A landscape with many valleys, sampled at points; each row gives a point and its height.
A ball rolls from a point to the lowest of its 2 nearest points, and stops where none of them is lower. Distance is the straight distance between rows; heights are no part of it.
j136: [-21   6 -44  -1 -45 -13  12   8  -7  26  -2 -16  44  28   2  -7  18  13
   1 -19 -33  41]  h=60.3
j918: [-38  17   4   7 -31   4   3  15 -27  31  22 -52  24  37  28 -34 -21 -15
   9  12  30  -9]  h=83.9
j642: [-35  -4  18 -41  -2  -3  24  -6   2   0   5  21  17   1  23 -56   5  -3
   0  -7 -22 -12]  h=65.4
j97: [ 17 -12  35  11   4  34 -11 -35  30  19  24  29   1 -25 -34 -25 -49   8
  -3  -8   9 -12]  h=26.9
j793: [  3  16 -48   5  30 -65 -10 -24  18 -25  -6  13   3 -50 -14  39  -9  26
   7   5 -16  30]  h=30.2
j184: [ -2 -39  -1  -9  13  16   8   0 -42   6 -31  -1  18 -14   0   1   8   2
   1   3 -66  40]  h=67.7
j325: [ -2   0 -10   1  16 -25 -13 -47  22  -2  19  29  18 -38  -6  17 -37   8
   2  -7   0 -20]  h=26.7
j903: [  1  14  -6 -27  -1   4   6 -10  33 -12  -5  21 -10  10  30  22 -15  -6
   4  -2 -16 -15]  h=63.3
j739: [ 39 -31  14  -1  -1  18  -1 -50  -3 -31  27  17 -40 -16 -29  10  17  19
  -3 -28  41   8]  h=36.6
j663: [ 40   2  -1  -5  -1   1  -6 -23  49  -1   8  13 -11  -1 -11  28 -60  33
 -19   2   7 -52]  h=31.4
j249: [-21  10  -8   7 -34  -3  -4 -29  -7  31  37  27  -5  -7  30  19 -57   1
  21  13  21 -15]  h=41.5
j615: [  2  11  -3  12 -36  -8  10  12 -46  34  24 -11 -32   8 -22 -24   8  30
  17  16  19  -4]  h=50.0
j264: [-30 -17 -61   8   8 -64   9  -3 -20   0 -14   8  26 -40 -15  29  12  22
  25  -4 -27  62]  h=57.0
j556: [ -3 -29  38  26  -3  34  -2  39 -54  -1 -28 -16  -9  16  12 -18  38 -16
  -5  18   0 -17]  h=23.3
j91: [ 16   2 -43  17  -5 -23  -9  24 -45  -6  -5 -31  35  -9  -2  42  34  -6
  -3  17 -13   6]  h=77.4
j640: [ 21 -32 -34   0  12   5  -9 -25   4 -34 -22   1  20  -9  39  72  -6   3
  -7 -28 -28  42]  h=57.5
j525: [ 12   2  23  44 -14  45  -3   3 -13  25 -16 -31 -29  30 -25  -9  14  -9
  17 -17  18  13]  h=57.4
j36: [ 54   4   3  -1  11  21 -11   3  10 -36 -13 -24 -42  26  11  55  -1  18
 -26  -5  18 -26]  h=46.8
j622: [ 15 -13 -15  -4 -47   6   8 -29  14  16  15  38  -7 -10  26  26 -49  39
   8  -3 -15 -31]  h=63.7
j838: [ 37   3  10  32 -10  46  -9  -1  22  13 -25 -32 -31  34 -21  18  -8   6
   3 -17  -3   5]  h=61.1
j931: [-27 -12  76  -5  -1  15   9  22  32 -16  26  39  -6 -10 -22 -75 -24  20
 -22  28  36 -49]  h=46.6
j929: [ 14  -5  26   7 -33  27  30  -1   5  11  -2   4 -27  17 -18 -35  10  29
   7 -11  -1 -14]  h=71.3
j718: [-15  10  13  12  30  33 -13  18  32  15 -27 -27  26  28  13 -14  -2 -53
   3 -19   2   7]  h=44.4
j114: [-38 -12  68  -5  -9  25  16  37 -21   5   1  16 -11   4  15 -72 -20  18
 -10  35  -2 -19]  h=65.1
j871: [ 12  11 -23  -3  43 -47 -21 -34  18 -28  18  16   3 -53 -18  34 -14  13
  -6   4   9  -2]  h=28.8
j105: [ -6 -25 -49  -1  26 -36  -3  -1 -27 -21 -13   0  24 -37  -1  46  22   2
  16   2 -25  65]  h=55.3
j459: [ -2  23 -25   9 -11 -26   8   7 -19   8   3 -17 -30   9 -25   7  47   8
  22 -10   7  31]  h=35.1
j373: [ 35 -25 -27  -1 -38   7   2   5 -30   0 -16  -4  27  -7   7  41  -3  37
 -16  21 -51 -16]  h=33.8
j526: [ -4  16  35   0  43  23 -14   1  38 -10 -31  -2 -24   9   1 -17  -2 -22
  -7  -6 -19  20]  h=57.8
j303: [-31  23 -52  -2 -24 -66   4 -10   4  19  13  -1  27 -18  -9  -8  -6  33
   7 -11 -17  26]  h=60.9
j804: [ -5  27 -12  -6  33 -31 -16  -7  13 -10   9   7 -11 -16   1  14  13 -26
  10   9  15   5]  h=46.5
j613: [ 20  15  23  32   4  16 -12   0 -10  16   8  -8 -25  -7 -39 -14  -6   9
  -1  14  12 -10]  h=79.5
j682: [-10  14  -2  -6  16   4  -2  19  16  -3 -11 -15  39  23  25 -19  24 -51
  -3 -20  13 -19]  h=39.4
j881: [-20  27 -16  13  -5 -16 -18 -19  13  43  19  -3  24 -11   0  -3 -62   6
   6   5  -9 -12]  h=90.0
j362: [ -4   6 -30 -19   6 -15  -4  18  28   5 -13  -6  70  14  28   6 -11 -29
 -19   1 -21 -28]  h=92.5
j369: [-18  -4  29 -37  -9  17  26  40  28 -17 -22   9  21  32  37 -25 -10 -12
 -12  17 -11 -58]  h=69.7
j630: [ 19 -26  15  14 -27  37   4 -45  -7   9  28  26 -41  -1  -8  13 -12   9
  19 -24  42  12]  h=40.2
j139: [-18   4  53  -9  -1  43  14  23  42 -13 -11  17 -27  31  29  -6 -26 -21
   8  11  15 -25]  h=55.6
j163: [-22  15  58  31  20   4 -22  42  -6   2  -7 -14 -10   0 -15 -49  -3  -7
 -16  36  32 -31]  h=39.3
j629: [ 12 -19  47 -17 -20  33  20 -13  37 -27  37  39 -41  -5 -24 -33   5  10
  -8  -2  57 -28]  h=60.5
j620: [-11  11  -7   4   9  -4  12  20 -39  16 -12 -19 -33  14 -13 -11  53 -16
  17  -3  -2  46]  h=31.0
j371: [ 13  15   0 -26  -3  -6   3 -30  17 -36  25  36 -58  -2  21  37  -5  20
   1  -2  31  -4]  h=58.3
j130: [ 32  -5   1   7  30  18  -3  11  38 -19 -34 -35  11  27 -15  14  31 -25
 -14 -33  12 -18]  h=50.3
j816: [-23 -21 -62   2 -42 -26   5   9  -7   8 -14   4  68   9   7  16  30   1
  -4  -8 -33  60]  h=58.0
j334: [ 43   8 -22  -4   0  21 -11   5  22 -24 -25 -31 -16  34  13  65  12  13
 -18 -20 -19  13]  h=44.1
j857: [  3 -10  62  26  20  38 -27   5  21 -19   6   4 -35 -10 -41 -26   9 -15
 -21   8  50 -10]  h=39.1
j532: [ 22 -25  33  -5 -24  36  33  -2  33 -17  14  24 -18  20 -19 -28   3  11
  -4 -19  42 -51]  h=62.5
j66: [ 17  31 -31   2  21 -20 -23  29  14   1 -29 -27  27   0   0  34  -8  -2
 -16  22 -43   3]  h=64.7
j83: [ 16   4  23   5  42   6 -10   3  41 -10 -14 -11   2  10 -12  -5   6 -33
 -13 -16  32 -39]  h=51.6
j506: [ -2  19 -16  11 -13   0 -18  -7   4   9  17   8  -2   2  35  59 -46 -12
  14  21  20 -26]  h=37.6
j211: [ 16   1 -34  -1  -6   5 -11  16  16  -3 -35 -14  53  14   6  36  -1  -5
 -20  10 -61  37]  h=61.7
j234: [ 15 -11   1  -4 -18   4  23 -21   2   9  -4  16 -15  -7 -19 -14   3  35
  10 -21 -33   4]  h=72.7
j985: [ 25  -5  26  18  14  21 -13 -12 -14  -8  14   3 -74 -10 -48   5  16   7
  -8   0  35  38]  h=65.8
j565: [ 14  32  21  11  45  11 -33  12  20 -30  -5 -16 -50   6   2  28   6 -31
  -7  19  37  -2]  h=44.3
j372: [ 10  -9  13   9 -16  40   9 -33   6  -8  13  16 -41  22  23  35   7 -12
  20 -24  39  12]  h=43.8
j802: [  5  -5  -9   5  -4  10  19  11  -2   3 -29 -31  26  20 -30 -24  44   5
   1 -24 -42  30]  h=48.8
j735: [  9  14 -37  13   9  -1 -27  -3  -5  -1 -15 -18   3   5  28  72   5 -22
  10  -1 -16  38]  h=38.2
j591: [ 27   0   4  38  -3  20 -16 -30  -7  21  14  -3 -57  -6 -48  13  -1  12
  13 -12  24  44]  h=67.5
j608: [ 21 -34 -45   6 -50 -12   0  -3 -12  -7 -13   1  62  -6  13  46   6  24
 -21  -3 -27 -24]  h=29.0
j197: [  3   2   1  24 -16  28  10   2  -9  24 -14 -34   7  34 -22 -26  29  -4
  13 -33  -3  18]  h=53.4
j760: [ 19  -2 -11   3 -28   6   1  21 -42  21  -4  -8   0  -5   4   7 -20  34
  -3  35 -43 -19]  h=40.8
j826: [-17   2  18 -20 -17  -3  22  16  22   4  22   9  30  17  29 -20 -52  -9
  -6  17  32 -81]  h=57.1
j302: [ -6   3  37   3 -12  18  12 -12  11  25  17   8 -24   4 -51 -81  -4  27
   3 -17   4  18]  h=42.0
j587: [-17  -5  13 -27  28   1   0   1 -21  -6  -9  21 -12 -19  28  -5   1 -16
  -2  19 -29   2]  h=69.8
j192: [ 12 -10 -56   7  -1 -13  -5  27  18 -14 -40 -25  68   9 -14  29  29  -9
  -4  -6 -46  57]  h=58.1
j475: [-28  25   1  10  18   3  -2  25 -14  23 -16 -35   0  19  -9 -34  32 -30
  12  -5 -15  49]  h=37.4
j924: [ 38   2 -42  22   0   1 -17   3  -4 -23 -22 -31  -4   8   4  77  23   5
   0 -15 -10  36]  h=41.2
j74: [-14   4  35 -17  23  12   3  36  39  -8 -31   1  10  21  18 -33 -13 -20
 -20   9 -13 -37]  h=67.2
j904: [-22 -12  47  25  -2  22  -2  38 -25  -2  -6 -18   8  16   5 -43  15 -17
  -7  17  28 -41]  h=34.2
j25: [-26   0  36 -10 -10   9  -1 -12  -2  10  47  45 -41 -21 -19 -36 -21  -7
   3  26  37   0]  h=49.0
j376: [-30 -11  44   0   6  18   0  -3 -22  18   5  19 -22  -1  -2 -50  -6 -19
   9   3   4   7]  h=49.9
j82: [ 12 -24 -12  -9 -36  43  11  -2  -8   2 -19  -3  14  30  34  27  15 -17
   2 -15 -24  10]  h=77.8
j824: [-11  23  11 -13  39  14 -13  19  25   2 -38  -5   2   5  17 -15   1 -33
  -5   9 -49  31]  h=54.4
j215: [  0 -11 -45  -5 -19 -14   2  22  11  -3 -23 -23  86  30  -5  -2  47 -17
  -8 -21 -27  46]  h=55.0
j476: [-24  28  28  -2  -3  36   9   8  39   9   1   7 -15  35  37   3 -33 -40
  23   1  27  -6]  h=52.0
j549: [ 20 -22  25 -21 -17  29  33  26  46  -8 -11   4  -1  43   4 -20  -6   7
 -10 -10  25 -71]  h=65.3
j350: [-10   6 -16   5  14 -11  -8  17 -23  -1   1 -25  44   1  20 -10  38 -46
   6  -6  12  -2]  h=35.7
j668: [  3  23  13 -33  18  -4  10  10  56 -13 -16  12  -6  16   0 -15  -7   0
 -12   1 -14 -38]  h=65.0
j357: [-29  22 -22   3 -27  -2  -3  29 -13  20  20 -39  45  34  35   0 -18 -29
   4  15  23 -29]  h=85.5
j222: [-18 -11  11 -46  -4  -5  25   3 -24 -10  -4  30  -9  -6  24 -23  22   5
   2   5 -38  -5]  h=67.6
j576: [-26   4 -11  10 -18   1  -9 -19 -12  43  21 -12  49  -2  22 -15 -61  -6
   7   4   5 -23]  h=88.4
j194: [-30   0 -14   3  -4 -22  -1   6 -60  32  14 -14  30 -15   9 -18  -9 -12
   5  16 -11   3]  h=52.8
j488: [ -1 -28  79  29  20  46 -10  19  46 -19  -3  15 -16  13 -25 -29  -9 -18
 -24   0  66 -38]  h=41.8
j59: [  9   7   0 -12  -9  -9   6   7  19  -6  12   7  12  14  13  13 -25  -8
  -7   8  29 -77]  h=54.5
j229: [-31   8  42  -3  -3  13   1  35 -14  18 -20  -2   3  12  14 -56 -27   5
  -8  34 -33 -20]  h=69.9
j135: [ 15 -16  47  21  48  22 -23 -10   1 -27 -11  -6 -33  -6 -23  -4  33 -27
 -11 -17  39   9]  h=36.4
j284: [ 16 -13 -15  15 -23  36   2   0   0   5 -15 -24  21  38  19  31  11 -23
   7 -16   8 -20]  h=80.6
j64: [ -4  39 -36  13   7 -40 -20  18  -5   9  -4 -28  36 -12  -8  16  -8  -3
   0  22 -25  -6]  h=65.9
j839: [ 10 -28 -20  12  18  -8  -2 -17 -56  -8  -1  -9 -12 -19  -9  34  41  -9
  17 -11  11  33]  h=50.6
j560: [ 37  -9  31  -5   5  29   1  -5  36   3   5  26 -14 -13  -5 -10 -67  33
 -18  17  -3 -51]  h=36.1
j843: [ 17  20  -1  20 -29   1   2  17 -33  34  10 -10 -31  -4 -21  -6 -22  46
   7  33 -22 -13]  h=46.3
j323: [ 45  -7  17   7 -11  22   9   2  16 -31  -3 -16 -35  25   1  29  19   6
  -6  -5  41 -43]  h=48.9
j683: [-16  10 -39 -10  15 -42 -15   3  23  -4   1   2  73 -21  26  13  -8 -30
  -1  -2 -11  -9]  h=91.7
j601: [  6 -38 -54  14 -40 -23   9  -8  -6  -7 -11 -11  89   3  -2  25  17   7
  -9 -30 -18  -4]  h=25.4
j343: [ 28 -19  33  15   1  36 -15 -24  -7  21  27  38 -24 -42 -28 -15 -60  29
  -8  30   5 -13]  h=34.4
j866: [-27  34   4   1 -26   3   4  16  12  34  16 -31   4  33   9 -28 -36   3
  10  10  10 -10]  h=82.1
j721: [-48 -15 -64   4  -5 -70   0  -1 -18   9   3  10  61 -38  12   6   4   1
  17  -9 -20  53]  h=58.4
j552: [  6  40 -13 -10  22 -27  -7  39  36  -9  -7 -21  18  16   3   3  -6 -27
 -15  21  13 -52]  h=93.9
j850: [ 54  -8  33  29  -5  50   3   6  26   5 -15 -15 -28  18 -31  -2 -18  23
 -13 -16  12 -30]  h=63.9
j981: [ 31 -27 -36  -5  10 -11   1   6 -47 -25 -28 -10  -8 -24  -4  59   3  39
 -10  19 -55  45]  h=69.1
j609: [-22   1  15 -11   0 -11  12 -29  -5  14  36  18 -13  -6 -33 -59  13   6
   6 -17  25  15]  h=39.6
j995: [-26 -30 -30  -3 -16 -15   7  -7 -59  35  -3   7  44 -20   7   1 -12   5
   4   3 -42  31]  h=57.9
j19: [ -4 -45 -37 -12  24 -28  15   0 -52 -12 -16  10   2 -31   2  34  48  -4
  26 -10  -9  60]  h=53.2
j209: [ 16  11 -14 -29  24   0  -5  33  44 -17 -29 -11  31  22  22  18   9 -35
 -23   3 -16 -37]  h=93.4
j485: [-22   1  -9  -2 -28 -16   0 -37 -17  25  46  49 -25 -20  15  17 -24   5
  23   0  31   9]  h=44.2
j65: [-42  19  28 -25 -15  -9  20  32  13  -1  23 -11  23  25  31 -46 -26 -11
  -9  20  32 -50]  h=60.2
j213: [-20  -1   9   2   1  -5  18 -26  -3  11  14 -11  20   4 -23 -55  28  -4
  13 -39  14  11]  h=42.6
j190: [-20   6 -24  10  23 -43  -7 -15 -44   6  33  -6  22 -32 -11  -5  24 -31
  16   1  31   1]  h=34.9
j259: [-32 -14   4 -21 -26  -5  29   1 -56  50  13   2 -23  14  -3 -54  10  18
  20  -7  -2  40]  h=55.7
j330: [  2   1  48 -16   2  11   3   6  22   4  16  28  -8 -15 -17 -54 -41  19
 -18  28  -2 -49]  h=42.3
j940: [-17   8 -23   3 -29 -16  -3   1 -15  24  22 -13  43   6  25   9 -22  -8
   7   7  11 -42]  h=86.7
j517: [ 35 -11  16   2   7  19 -23 -34   2  -9  39  26 -32 -43 -34  16 -49  29
 -22  16  28 -15]  h=39.2
j604: [ -2  37  13  19 -15   2  -3  13  11  26  18 -18 -19  18 -25 -20 -24   8
   7  15  22 -16]  h=80.7
j577: [-23   0  74   7  18  23 -10  31  55 -10   4  17 -14   9 -34 -61 -14  -5
 -29  11  41 -31]  h=44.6
j544: [-10 -11  35   5 -14  35  12 -24  13  33  23  30 -21  -9 -21 -57 -44  17
   8  -5   5  10]  h=35.3
j724: [  8  25 -25  13  28 -22  -8  21  11  -3 -21 -42  35   2 -26  -2  31 -20
  10 -13 -13  19]  h=46.9
j432: [ 16 -16  22   8  35   9 -13 -41  12 -30  19  13 -28 -26 -46  -7  27 -14
  -5 -25  39  21]  h=33.9
j849: [-26  -4 -36   6  -5 -32   2 -15 -26   9  20 -12  53 -10  14  -4  27 -23
  14 -19  18   7]  h=32.0
j108: [ -7   9  -2 -35  -5  -7  18 -21   8 -37  15  38 -38   5  29  24  32  -6
  18  -9  20  -3]  h=57.6
j44: [  9 -10  34  -8 -39  38  34  21  20   6 -16  -2  -2  40  -2 -48  -1  22
  -4 -16  -2 -36]  h=68.5
j559: [-45  -3  -7  -7  -8 -21  10  -7 -58  32  34 -18  21   0  14 -45   2  -9
  13   3  24   8]  h=48.3
j348: [  1  15 -48   8  36 -60 -10  -4  29 -24  -6  -6  38 -35 -12  33  13  -1
  13  -8  -5  20]  h=31.6
j543: [ -5 -14  46  14 -14  37   1   6 -16  24  33  38 -63 -17 -31 -38 -20  11
  -1  24  34  15]  h=52.4
j745: [ -1   0   4  -6  34  -7  12 -30  23  -9  -7  11 -15  -7 -37 -18  28   4
  13 -34  -7  34]  h=61.5
j939: [ 17  21   4  14  16   3  -4  28  22   2 -33 -47  24  25 -33 -21  22 -13
 -11 -14  -2 -20]  h=48.7
j73: [  5 -12 -35  -1 -13  -6  19  -7  17 -14 -16 -20  41  20 -15   8  55   0
  13 -44 -18  34]  h=52.3
j276: [ 32 -15   7  -7  32  13 -17  21 -42 -42 -22 -20 -18  -7  36  38  22 -13
 -25  22 -17   8]  h=74.6
j879: [ 12 -17 -26 -12 -50   5   2 -11  15   2  -2  21  21   7  42  47 -32  24
  -8  -3 -20 -32]  h=61.8
j697: [ 24 -20  -9 -23 -17 -13   8 -35   3 -14  14  44 -20 -29  20  33 -31  49
  -6   4 -21 -26]  h=65.2
j493: [ 33   2   6  22  30   1 -21  -5 -40  -8   8 -19 -51 -19 -31  27  18  10
  -7  13  20  20]  h=64.0
j162: [ -7  14 -33   6 -37 -30  11  -3   6  25   8 -21  30  11 -13 -14   3  26
   3 -15 -15   2]  h=62.1
j81: [-10   3  38   3  29   0 -11  19  -4  10 -19  -3   7 -21 -18 -56 -23   7
 -22  28 -36 -20]  h=74.0
j847: [-32   9  38 -32  -5  -9  23   7  23 -11  19  21   8  12  14 -60  -7  -1
  -6   7  22 -46]  h=62.8
j278: [ 44 -32 -13   2  10  16   3 -43  -1 -35 -17  -2 -10  -6  12  58 -17  43
 -16 -39 -19  24]  h=55.2
j47: [-55  10 -51  -9 -22 -56   0 -16   5  21  14  -3  59 -14  31 -14 -13   7
   1 -13 -18  30]  h=59.9
j537: [ -2  -5 -15  -1  16 -15  -1 -22 -13  -8   2  10   1 -17   7  23  19 -16
  15 -13   5  28]  h=48.2
j12: [-32 -18  25  -8  -4  -2  15 -10 -65  22  30  16   1 -15   3 -50   2 -15
   6   2  24  -2]  h=43.4
j248: [-31 -15  32   5   8  16  10  -4 -35  34 -13  -7   9   1  -4 -64  -4  -6
   7 -11 -23  22]  h=54.8
j250: [ -2 -23 -37  -6 -31  -3  -6 -17   3  -8 -16  21  26  -3  38  55  -8   2
  -2  -9 -33  19]  h=59.6
j112: [  4   5  42  24  -2  33  -8  38 -34   6 -22 -17 -41  14   5  -9  13  -8
  -1  27  -3   0]  h=9.0
j457: [-24 -35 -34 -18 -10 -12  18  11 -45  26 -20   2  47 -14  -9  -4   5  11
   1   3 -68  63]  h=62.0
j291: [ 26  -3 -11   1  10   2 -11  25 -34 -21 -17 -26  20  -5   8  29  35 -16
 -11  21 -16 -22]  h=76.4
j392: [ 35  -7  -9  -3  41   2  -5 -15  20 -32 -27 -18   4  -5  -3  29  16  -7
 -11 -25  -5   4]  h=51.7
j689: [ 11  12 -53   8  24 -41 -23  -2  47 -24 -26 -10  41 -20  11  58 -10  -4
  -6 -12 -16  13]  h=33.0
j548: [ 17  35  -4   2  59 -13 -36  -2  31 -28   1 -11 -22 -13  11  36  -6 -31
   1   9  19  12]  h=45.3
j585: [ -7  17  33  -3  26  14   6  -8  41 -10 -14   8 -31  14 -23 -29  28 -18
   0 -24   2  17]  h=59.8
j947: [-12  -5  67  22  -6  36  -2  28 -12  18  -1  13 -51   3 -27 -56   4  21
  -7  25  14  13]  h=56.6
j40: [-13  -1 -29   7  29 -44   4  -9 -18  12  -6  -6  16 -38 -38  -7   4  14
  21  -4 -28  44]  h=59.2
j7: [ 29  12  22   4   2  16   8  32  29 -23 -18 -21 -32  36 -14   2  22   0
 -11   0  22 -44]  h=47.7
j128: [ 15  26 -34 -16  11 -22  -6  -9  46 -27 -20   1 -20  -3  15  55   6  12
  -5 -18 -23  33]  h=62.6
j618: [  8 -35  20  -6 -13  43  18  -2 -29   8 -25  11  -8  10  23  -4   5  -4
   2  -9 -45  17]  h=73.3
j514: [ 50   0   2  15  -9   2 -15 -17 -20 -17  24  -2 -38 -12 -13  39 -13  33
 -12  27  28 -33]  h=61.2
j272: [ -5  36 -23  10  -3   4 -27  -6   7  13   5   1 -23   5  33  60 -27 -22
  17  21   4  17]  h=34.3
j384: [ 37   7   7  -2 -11  15  -9 -22   0 -18  28  15 -67  -2   7  45 -17  29
  -1  11  30   0]  h=59.5
j353: [ 12  36  21   6   5   9  -8  18  23 -19   7  -7 -58  22  -7  14   6  -7
   0  28  36 -20]  h=45.7
j595: [  3  33 -37  -8 -17 -35  -1 -10  22 -18  -2  13 -44   1   9  47  20  22
  12  -4  -9  30]  h=63.2
j308: [ -7  17 -20  11  26  -6   0  25  -5   8 -32 -40  26   3 -27 -16  23 -10
   8  -1 -48  46]  h=43.7
j157: [ -2 -23 -27 -13 -17 -23  22 -19  -2   0 -18  25   0 -18  -4  17  13  37
  11 -18 -52  40]  h=71.0
j448: [-11  20  52  28  35  19 -33  39   0 -11  -8 -14 -35   4  -3  -5  12 -27
  -9  36  37 -15]  h=42.2
j93: [-25  16 -10 -34  19 -32  18  -5   7 -15   8   7  25  -7   5 -40  35 -11
   5 -16  -6   0]  h=67.4
j42: [-32  11  10 -20 -10 -10  -1 -19 -15   7  48  38 -26 -15  11 -10 -10 -15
  19  15  41  -8]  h=46.2
j283: [ 30 -13 -22   3  -7 -20  -4 -40  43 -12   8  20   8 -22 -14  35 -34  36
 -12 -23   7 -32]  h=29.2
j224: [  2  13 -36 -22  -7   0  -8  -7  41 -22 -21  12  -6  15  48  61  -8  -2
  -8  -4 -32  20]  h=61.6
j593: [  0   0  -5 -11 -37   1  14  17 -51  13  13  11 -54  11   9  13  29   9
  16  20  17   7]  h=53.3
j750: [-34  28 -33   0   5 -40 -10 -23  32  12  17   5  48 -14  28   5 -37 -17
   8 -11   0 -13]  h=91.1
j969: [ 45 -35  -6  19  40  14 -13 -48  11 -33 -13 -12   6 -14 -11  46 -15  18
 -15 -46   6   6]  h=53.5
j265: [ 10  -1 -29  -7  -1 -23  -1   6 -49   6  -8   7 -33 -25   4  45  -3  25
   3  28 -39  26]  h=66.6
j409: [ -4   5  21 -15  22  -4   4  -2  41 -14  14  13  10   5  -6  -9 -16 -22
  -4   0  44 -65]  h=53.0
j873: [-32  -7  -6  -8   6  -8  11  -2 -21  23  -4 -28  45   4  -5 -54  21  -6
   4 -27 -21  38]  h=47.2
j729: [-27   6 -23 -12 -49 -29  27   2 -49  48  29  -1 -21  10   4 -35   5  31
  19  -6  12  24]  h=52.7
j848: [ 19  24 -18 -16 -18 -20   0   2  -1   2  -2  15 -43  -5   3  27  -3  39
   0  27 -28   1]  h=64.5
j245: [-47  17  -4 -29  15 -30   8   0   7   3  20 -25  45   2  20 -68  11 -19
   0 -16   9  -2]  h=69.0
j51: [-14  32 -13  -6  10  14 -11  24  36  15 -24 -19  28  32  25   1 -14 -41
  -3  -5 -32  26]  h=49.5
j965: [-20  -8  14   3  22 -16  -5  -4 -51   2  26   8   0 -29  -2 -28  21 -25
   8  15  28 -13]  h=38.6
j8: [-17 -11 -48  -8 -40 -27   8   3   1  -2   9  -8  74  14  28   3  31 -13
  -3 -29   7  -6]  h=28.9
j754: [ 42 -11  -3  24   6  -7 -13  -3 -49 -19   1 -24 -19 -21 -25  34  20  12
 -12  16  15 -20]  h=62.7
j111: [-12  -3  20   7  15   2 -15 -41  21  -3  45  30 -12 -26 -43 -26   5 -18
   1 -15  48  16]  h=36.3
j246: [-21 -18 -13 -33  -9 -27  23 -15 -40  18   1  43 -15 -26   1 -12  10  23
   9   2 -35  29]  h=69.5
j193: [ 13   6   6  18  17   3 -14  -7 -11  11 -10 -19   1 -13 -30  -9 -10   3
   1   9 -27   5]  h=77.9
j331: [  3   4 -55  -5   4 -38 -23   8  32 -25 -26  12  48 -20  35  64 -12  -6
 -19  10 -45  32]  h=35.2
j400: [  1   3  11   8  25 -23  -3  -3 -12   8  -3 -10  21 -27 -43 -42  -6  11
  -5   1 -26 -17]  h=76.3
j886: [ 19 -23   5 -20 -20   1   7 -26 -29 -10  28  46 -38 -28  23  17 -14  32
   2  17   7 -27]  h=66.4
j832: [ -1 -10  33 -29 -14  14  21 -11  16 -38  23  39 -41   9  17  -4  19  -7
  13   0  46 -34]  h=58.7
j223: [-24 -15  63  11 -27  32  22  42 -23  11   1   8 -31  25  -4 -73  12  22
   2  16  19 -14]  h=60.7
j908: [ 12  -9  21  -3  44  12 -20   7 -31 -20 -23  -2 -32 -20  23  14  -7 -10
 -13  25 -28  18]  h=72.5
j983: [ -1   0  -4 -19 -14   5   9  10 -26 -16   9   9 -31   6  30  22  32 -12
  10  10   7  -6]  h=55.8
j665: [-10  10  15  10   1  24  -5  -8   6  12   5   1 -23  17  12   6  -3 -30
  20  -6  23  11]  h=47.8

For each start below, name the point where the ball stops.
j357 => j272
j303 => j565
j532 => j601
j618 => j849
j114 => j272
j754 => j601
